A landscape with many valleys, sampled at points; each row gives a point and its height.
A ball rolls from a point to the lowest of its 3 nearest points, and stops where none of them is lower. Distance is the straight distance between rows; heights are no part of it.
j44 h=50.5: [138 126 111 114 127 133 115 138 149 110 167]
j723 h=13.7: [ 97 129 118  78 117 145  98  96 169 170  92]
j311 h=16.5: [146 133 158 149 133  84 184 155  70 192  88]
j43 h=26.4: [156 121  82 166 142 137 123 118 132  62 207]
j619 h=30.9: [150 137  52 105 111 145  88  90 188 112 177]
j887 h=27.4: [106  90 106 140 145 147 101  84 113  76 140]
j736 h=10.7: [119 101 110 100 138 141  96 104 150 116 144]
j85 h=11.3: [105  92 147 124 154 126 123  82  97 135  88]
j260 h=52.6: [147 151 143 121 119 126 144 180 132 147 125]
j667 h=18.9: [124 109 153 156 145  89 169 114  65 181  83]
j140 h=15.5: [111  95 128 182 155 143 121 109  99  51 145]
j743 h=36.0: [125 127 115 100 122 137 107 128 154 122 135]
j890 h=18.0: [125 120 139 167 139  72 196 137  55 190  84]
j218 h=27.6: [162 131  67 129 128 141 116 111 167  92 191]
j972 h=45.2: [147 142 173 168 148 119 160 164  80  99 146]
j810 h=9.0: [121 154 121  95 103 134 119 148 170 157  98]
j904 h=51.9: [107 152 140  94 100 131 123 109 157 197  59]
j576 h=38.9: [134 136 100  98 109 140 103 127 179 132 143]
j947 h=2.8: [106  96 120 108 137 140 102  95 120 117 133]
j912 h=15.3: [136 101  93 208 147 143 120 129 112  28 188]
j348 h=35.2: [ 85  89  93  90 133 141  71  59 157 130 134]
j272 h=14.8: [112 110 118  87 132 143 103 100 149 140 118]
j462 h=32.9: [171 167 175 157 130 119 169 211 109 138 153]
j599 h=26.3: [114 106 161 156 161 125 139 112  80 108 119]
j325 h=18.4: [ 95  81 143 159 161 120 127  80  65 120  79]
j690 h=63.5: [139 169 129 113  91 135 131 166 170 142 127]
j450 h=66.2: [151 149 125 122 116 138 130 167 155 117 157]
j304 h=48.3: [154 135 135 143 138 134 137 168 111  88 181]
j138 h=37.8: [139 142 160 127 139 104 153 156 106 146 112]
j621 h=25.0: [148 129 106 147 132 134 127 140 134  75 188]
j400 h=33.5: [146 168 161 133 110 110 160 161 114 181  83]
j768 h=74.0: [149 164 115 116  93 130 128 173 179 127 139]
j481 h=33.2: [124 133 143 109 127 117 134 124 126 177  73]
j411 h=10.8: [130 137 149 139 113  92 177 146  89 214  67]
j144 h=74.7: [139 187 124 118  63 139 133 167 193 142 124]
j738 h=9.1: [ 87  75 125 162 158 146  99  73  97  79 104]
j152 h=38.6: [142 146  84 101 105 140 108 144 184 128 155]
j835 h=15.7: [105 121 107  81 117 139  85 102 184 145 120]
j306 h=34.9: [135 118 164 170 160 112 150 141  80  94 132]
j35 h=46.9: [130 122 158 147 146 119 147 140 100 113 138]
j12 h=7.8: [ 93  96 137 100 145 138 106  76 118 139 107]
j436 h=38.7: [119  96  71 112 134 150  87  68 156 100 176]
j656 h=52.5: [124 201 151 109  67 131 151 162 172 170  80]
j839 h=23.2: [129 160 140 114  99 106 161 136 114 218  58]
j852 h=50.8: [114 174 145 103  93 126 138 141 164 178  69]
j909 h=9.6: [131 105 133 176 152 133 131 139  97  59 172]
j546 h=11.0: [138 153 149 109 102 123 133 159 149 160 101]
j976 h=4.9: [130 106  99 134 133 139 110 102 136  80 177]
j784 h=20.7: [145 124 102 140 143 137 120 118 132  78 188]
j764 h=20.0: [151 144 165 150 139 100 171 166  84 161 108]
j977 h=20.8: [118  99 125 135 141 136 115 109 115  95 148]
j238 h=24.0: [124 123 155 127 141 106 152 114  93 173  90]
j414 h=67.4: [132 132 142 111 135 125 132 143 126 143 116]
j545 h=47.5: [154 140 165 162 148 125 155 186 103  95 172]
j286 h=20.5: [126 115 156 153 153 109 165 118  63 145  98]
j8 h=38.8: [140 126 125 138 136 129 130 142 116  87 159]
j500 h=26.8: [145 185 152 120  89 131 145 189 156 147 120]
j938 h=33.7: [129 120  68  97 117 142  97  83 184 123 158]
j786 h=31.7: [ 81  72 133 135 157 144 100  68 107 102 106]
j611 h=1.4: [160 185 161 131  98 122 154 205 136 153 117]
j130 h=8.3: [107 119 130  90 127 121 107 103 141 160  97]
j209 h=22.7: [ 97  82 126 146 152 141 115  92  93  84 131]
j913 h=35.5: [125 131  78  97 109 142  91 108 193 135 150]
j612 h=32.1: [ 96  79  96 116 139 143  87  70 126  96 155]
j583 h=27.0: [154 162 166 133 128 114 154 179 104 148 132]

Where does a ball stop that starts at each point below?
j656 | j611
j44 | j947
j260 | j810
j972 | j411
j583 | j411
j8 | j976
j286 | j411
j690 | j611
j414 | j810
j138 | j411
j304 | j976
j144 | j611
j938 | j976
j85 | j947

Call two points neighbours if one is among the 3 nearest of the other. Go from one point of each pair to the other, from neighbour to neighbour, staying as low as possible. Name the highest point that can't be avoided.
j411 / j947 | j599
j909 / j738 | j209
j611 / j947 | j583
j976 / j947 | j977

Write out the way that a ball takes from each point below.
j450 | j44 j743 j736 j947
j35 | j599 j286 j667 j890 j411
j238 | j667 j890 j411
j768 | j690 j500 j611
j576 | j913 j938 j619 j218 j976
j887 | j977 j947
j152 | j913 j938 j619 j218 j976
